Points, in no order, along strands that fork, close into loops and pass close to each other.
Points whose rows are less than 66.4 apart are linked; no others are. Some points are linked to none.
j740: [  6   0  -3  -6 -15   3 -26 -11  -8  -2  17 -34   8   6  24  19  20  13
  -4  -7  -8 -26  -9 -26]
j837: [ -8   5 -14  -5  -5 -21 -17  -6   4  31 -19 -33  -4 -22   9 -24 -19  -6
  -3 -29   3  24 -35  -5]
j23: [  5  -1  23 -16  20  -3  29  12  14  -9  -3  27 -19 -11   1 -13 -10   9
  -4  -2   0  22  -3  20]
j359: [  5  -9  -8  16   3  -9   5  26  21   7   9  14  33 -11 -26   4 -20 -31
  27  22  21 -16 -19  10]
j922: [ -1  -3  11 -14  25  13  11   5  19 -13  -3  27 -23  13   8 -13 -20  -4
  21  16  -3  29   3  34]
j719: [  6   1 -14 -17 -29   1 -21 -15  -7   4  -2 -15   4  20  -1   4   0  -7
  10 -20 -27  -7  26 -23]
j363: [-20  29 -10 -13  -5  -9 -15 -53  -6  -2 -12 -18  33  38  29 -19 -27  13
 -13 -13 -24  10  39  -2]
j756: [ 14 -10   8  -2  -7   8  28  19  -8  -4  -9  44  -5 -26 -24  -6 -35  14
  -8   7 -28  21  20  -4]
j746: [ 14  -6  13  -3  14  10  23  31   9 -11   9   4  13 -15  -3  -1  11   2
   5   3  20 -27  -4  15]
j700: [ 28  21   6   0   5   6 -20  -8 -28   6   1 -14 -12  17   5   3  29  23
 -27 -28   9 -15 -20 -11]
j507: [-14 -27   4 -18  -2 -28  23  -8  10 -15  20 -32  21 -23   7  19 -10 -29
  -5  14   7   9  -4 -25]
j495: [ 12 -10  28  -6   7  17  28  14 -19 -16  -6  27 -29 -16   8  10  16  36
 -17   1   4  -5  26   4]
j232: [-10   5  -5 -19 -10 -28   7 -37  -1  -6   3 -27   1  -1  14  11  -8  -3
 -19 -12 -10  14   3 -18]
j22: [-19  16 -11 -12  19 -20 -27 -12  42  -7  10 -28  15  20  39  -6   3  17
  17  -1  -2  11 -14   4]
j733: [-27  -5  -6  -3   2 -13 -28 -24   0  14 -24 -33 -27 -13  23   1  19  19
  -9 -19   4  13 -17   0]
j35: [ -5  -8 -27  48   0   7 -13  12   8  21  -1  24  -3 -11 -25   0 -10 -29
  25  23  12  10 -37  27]
j213: [-26   2  -7  -6  28  -7   7 -21  23 -22  -6  28 -17  34  11  -5 -10  -3
  16  14  -1  25  -3  31]
j85: [ 25  11   1 -14  -5  -5   2 -12   0 -17  28 -23  12  30  17  25   4   8
 -15  -4  -5 -30   6 -33]
j352: [ 12 -11   2  21 -13   1  12  27   1   8  -3  31  12  -1 -36   4 -17 -25
  17  28   9 -10   2   7]
j388: [ 36  10   0  21 -28 -21  -1  12 -34  34   0  -5   6 -12 -24 -15  15   0
 -11 -28   9  -6 -10   3]
j994: [ 22  48  -9 -21 -17 -25   0 -13   7  13   6   9  20  24 -13  -7 -33 -16
 -18 -18 -18   9   6  -6]
j553: [  6  10  -8  -1 -26  -8 -17 -10 -14  33 -18 -38  -3  -9  -7 -10 -12  -6
 -13 -45 -15  11 -11 -15]
j776: [ 18  15  12 -25 -11 -20  25 -22  -7 -15  19   0  -2   3  -6  14  -2  -9
 -20 -11  -6   4  11  -8]
j822: [  2 -26  15   7  -4   0  25  22  -9  -6  22 -33  18 -25   3  16  15 -23
  -2  10  33 -30  -3 -22]
j339: [-16  -8 -18  40 -10  -9   6  19  13   3   8  10  42 -20 -33  -2 -10 -39
   9  43  34  -7 -19  -1]
j486: [-11   4   7 -16 -14 -11  20 -23 -18 -12   1  21 -18   2 -17  13  26  -6
 -18  -3   5   8   6   4]
j353: [ 20  15  33 -23  -5  -7  44   3 -12 -18  19   6   5  -7  -9   8  17   6
 -34  -2   8 -13  23  -4]
j574: [ 13  -9  32 -15  22   9  23  11   6 -32   2   6 -14   7  28  11  20  24
  -3  -9   7 -16  17  12]
j834: [ 19   3   2  -6  -4  -6   1  16   2   3  12  -9  12  -8   2   4   2  -4
   2 -11  14 -17 -23  -1]
j44: [-18  -6  14  14  39  35  20  10   8 -12   3  35 -31  -2  -7   4  12   0
  -3  31  14  17  -5  44]
j445: [  3   5  22 -11  30   6  41  33  29   5  24   0  21 -12 -11 -13   7   6
  -8 -11  32 -12 -11  23]
j951: [ 17  35  -7  -9  -1  18 -30 -43 -11   8  -9 -30  12  35   2 -18   6  11
 -31 -27 -25  14  26 -20]
j150: [ 30  23  10  -9   0  -8  -4  12   2  13   2  -9   4  -4  -1 -22 -20   5
  -1 -33  -1  -6 -19   3]
j857: [ 15  14  10 -13   0  -5  -4   2   2  -2 -15  26 -19   5   3 -10  -6   3
   3 -17  -8   5  -7   6]
j478: [ 14  34  -8   9 -21 -22  -2  -2 -19  29   5  15   8  -3 -30  -3  23   2
 -19 -22  13  -6 -25   6]
j956: [-15  18 -19  -2 -15 -31  -5  -8  -4  13  -3  13   8  -2 -21   5  13 -10
 -11 -13  14   1 -35   0]
j920: [ 39  12   7 -17 -26   7  -8  12 -13   3   1  -3   5  11 -10   5  -8   7
   8 -16 -33  -8  37 -22]
j747: [  0  20 -13  -6   0  -4 -54  -5  11  12  -2 -33  12   6  26 -23   0  24
   0  -2 -20  -7 -23 -25]
j349: [ -3 -25 -14  52  13  35  -3  32 -15   4   0  -7 -17 -21  -9   4  19 -19
  14  19  37 -23 -12   0]
j260: [-39  20  -9  13  -8 -19 -31 -30   4  24 -33 -45  13  -7  25 -21   9  16
 -23 -10 -35  19 -17 -16]
j771: [-19 -15  12   2  24  12  21 -15 -11 -15  -1  24 -36  -9  -4   5   1  -9
 -14  26  11  31  -7  33]
j34: [  8 -23  17  16  18  45  19  28 -18 -14  -6  34 -27 -20   3  11  -2  23
  -7  21 -10  -5  24  15]
j251: [  4 -19   1  16   4  14 -19  19  -3  17 -17  -3 -28 -15   7 -10  10   5
  20 -14  14  -4 -24   6]
j293: [-38 -17 -15  -5  26  -4 -16  -7  22   4 -22 -25 -16 -16  28  -4  21  13
   4 -10  10  34 -28  11]
j955: [  5  -6  16   3   0  12  21  22  -8 -14   3  38  -1 -15 -28   2 -11  -5
  -3  34  -5   3  11  11]
j691: [ -5 -16 -21  -3 -34   3  -8   1 -14  15 -11 -15  -5  -8 -14  10  -8 -25
  17  -7 -11  -5  15 -28]
j673: [-14   2   9 -11  33   0 -23  -9  31  12   0 -25  -9   2  33  -8  16  24
  11 -28  23  23 -36  15]
j422: [-15 -18  -5   2 -24  -9  15  -6 -25  -7   3  -7   8 -22 -26  16  25 -35
 -12  20  25   4   6 -26]
j959: [ -1 -12 -13  41  21  37  -4  23  21  16   5  16  -5  -2 -15  -1  -5 -15
  42  21   8   2 -19  34]
j569: [ -9 -15   1  -5  -2  -1  17  14   7 -19  10  20   9  -1  -2  16   9 -22
   6  22  12 -37   4   0]
j875: [  8 -11  10 -18   0 -11  29  -4  -3 -16  34 -40  24 -12   6  28   5 -21
 -12  11  16 -14 -11 -23]
j735: [ 23  -9  18  12 -10  -5  31  30 -15   3  -8  44  18 -32 -32 -24  -4  36
 -28   5   6   1   9   7]
j997: [-10 -15  16  27  42  50  16  39  31  24  17  11 -10  -1  -5  -3 -14   0
  32   7  11  10  -5  37]
j664: [ 42   5  23 -21 -17  13   8   6 -15 -17  17 -14   9  17   6  20   9   6
  -8 -12 -18 -34  34 -22]
j503: [ -1 -13   3  -7  -7   9 -28 -17 -10 -16 -18   4 -27  25  15   9  11  12
  23   2 -14 -17  15  -1]
j482: [  3 -10  38   3  37   8  42  32  29  11  14  17  15 -25 -15 -27 -13  21
   2 -14  24  13  -4  27]
j144: [ 30   5   3   5 -30   0 -17   6 -31  32 -18 -18 -11 -13 -13  -8   6   5
   1 -36 -18   4   1  -5]
j900: [-27   4  -9 -11  15 -36 -13   2  35  -4   9  -9  13   1  27   9  15  -6
   7   4  10  16 -27  -1]
j911: [-19  -3 -30  28  -1   9  -9   4   6  -1   8  28  -7   0 -18  27   0 -29
  19  44  -1   4 -14  16]
j843: [ 16  -1  28  -4 -14  -1  40  24 -24  -4  10  29  22 -26 -29  -6   4  14
 -29   6  11 -13  24  -2]
j408: [ 11  41 -14 -18 -14 -22 -25 -10  18   0  19  17  22  31   6  -6 -19  -8
   2  -4 -12 -12 -14 -10]
j508: [  8 -14  17  23  17  12  27  37  -4  -1  -9  43  10 -24 -25 -16  -5  18
 -16  22  15   8   2  23]
j104: [-28  16 -13  10   3  -6 -44 -37  -5  14 -23 -38  -8   3  34 -18  19  37
 -21 -15 -18   9  -1  -7]
j51: [ -5   3   6 -13  29   9 -33 -13  40   0   2 -35   4  15  42 -20  -5  22
  20 -22   6  16 -17  -2]
j378: [-10  35 -13   3  14 -24 -40  -5  25   1   7 -29  20  17  35 -11  13  15
 -12   3 -10   2 -25 -10]
j902: [ 34  33  -6  -9  11  16 -29 -26 -21   8   5 -25  -5  35  -4 -10   6  19
 -36 -33  -8   0  -5 -25]
j689: [-14 -11 -18  39 -16  -8   5   4 -13   5  -2   2  19 -23 -28  12  18 -28
  -1  26  34 -16 -13 -18]
j695: [-11 -22  -1   1  -3   5  13 -23 -20 -12  -3  19 -28   8 -12  23  10  -7
   2  18  -9   2  26  13]
j681: [ -4 -24  28  16  45  38  33  42  30  20   9  13  -1 -18  -5 -17  -7  21
  14  -1  17   1  10  28]
j972: [  0 -22  11   6  -6   1   3   3 -26  -1   5 -38  -6 -33   7  18  17  -7
   5  -1  24  -8 -11 -25]
j995: [  7 -20  19 -12  17  17  -5  -8  -4 -29   2  -8 -17  27  36   9  15  23
  18  -8   0 -21  22   9]
j737: [ -6  15 -13 -19 -20  -4 -11   1   4  20 -26  13  -7   2 -10 -25 -42 -17
   5 -21 -36  19  18   2]
j372: [-16   8 -21 -14   0 -25  -3 -13  20  -1   0   3   3   3   1  -6  -5 -11
   1  -5  10  17 -29   4]
j982: [ -6   9 -14 -15 -18   3 -14 -16   2   0 -24  22 -19  32  -3 -11 -26 -10
  18  -3 -37  11  31   5]
j166: [-13  10 -27   6  -7  -1 -57   0   9  10 -18 -14  -5  -2  24 -12  25  23
  19  -1 -11 -14 -27  -6]
j295: [-26 -25 -31  25  -1   9  -7  -7   2 -19  12   4 -11   5   0  33  -5 -30
  22  58 -11   4   5   7]
j368: [-14 -24   6  -3   8 -15  13 -29 -11 -32  -2  20 -19  33   6  21   5  10
  12  10   6  -8  28  15]
j741: [-23 -25  -9   4   3  -4  12  -1   5 -23   9   4  -2   5   7  27  -4 -26
  17  33   6  -6   4 -10]
j938: [ -7 -27  -1  46  -3  18  13  16 -22  -6   6  -8   6 -29 -19   1  -4 -32
  10  36  34 -13   2 -16]
j818: [ 28   2   6  -8 -24  10  10  26 -10  -3 -12  26   1 -12 -17  -3 -24  15
   9  -8 -34   3  38 -16]
j777: [ -9  16  -9 -18  -3 -19 -20 -43  -1  -9  -1 -12   7  31  21  -4  -6  23
 -13 -10  -6   0   7  -3]
j572: [ -7 -41 -13   7 -16   1 -17  -1 -23   3  -9 -30  -7 -22   8  20  10 -12
  11   1  -4  -4  15 -33]
j701: [  2  -9  -3  -4 -10  11  -6   0  -9 -10 -11  33 -22  19  -9  12  -9  -1
  18  15 -24  -9  25   6]
j939: [ -5  26 -19 -21 -28 -23  -1 -24  -4  15 -25  -7  14  17  -1 -22 -34 -20
 -15 -23 -23  25   7  -7]
j29: [ -4 -14   5  19  29  50  22  33   3 -14   7  32 -16  -3   3   6   9   5
   8  29   3 -14  12  31]
j521: [  0   5  -4 -30 -17 -38  10 -25   9 -15  10  11  11  37   3  10 -26 -11
   9   3 -17  -5  23  -8]
j613: [-11  33 -23  -7 -21  11 -25 -43   3   5 -11 -31  26  31   7 -23  -9   9
  -8 -18 -36   2  32 -19]

A piece is two or more points that can be reached from each other along the links. Count, over all rows, the pieces, the separate loops (a circle has one, a figure eight two, a Y none), the forks (points with three links) and the tips (points with one).
pieces => 3
loops => 1
forks => 8
tips => 12

A fork is a point with three links, a tip a point with one. Leave the first point through the second and follow the links. Name the first fork or tip that comes.
j741, j295 => j746
j837, j553 => j22
j771, j44 => j701
j701, j503 => j771

Name the points in between on the shortest way along the links from the first point to the second, in order.
j843, j349 => j735, j508, j955, j352, j359, j339, j689, j938
j507, j701 => j875, j822, j972, j572, j691, j719, j920, j818, j756, j955, j508, j735, j843, j353, j776, j486, j695
j959, j23 => j997, j681, j482, j445, j746, j834, j150, j857
j747, j260 => j378, j22, j51, j673, j293, j733, j104
j144, j673 => j388, j478, j956, j372, j900, j22, j51
j213, j911 => j922, j23, j857, j150, j834, j746, j569, j741, j295
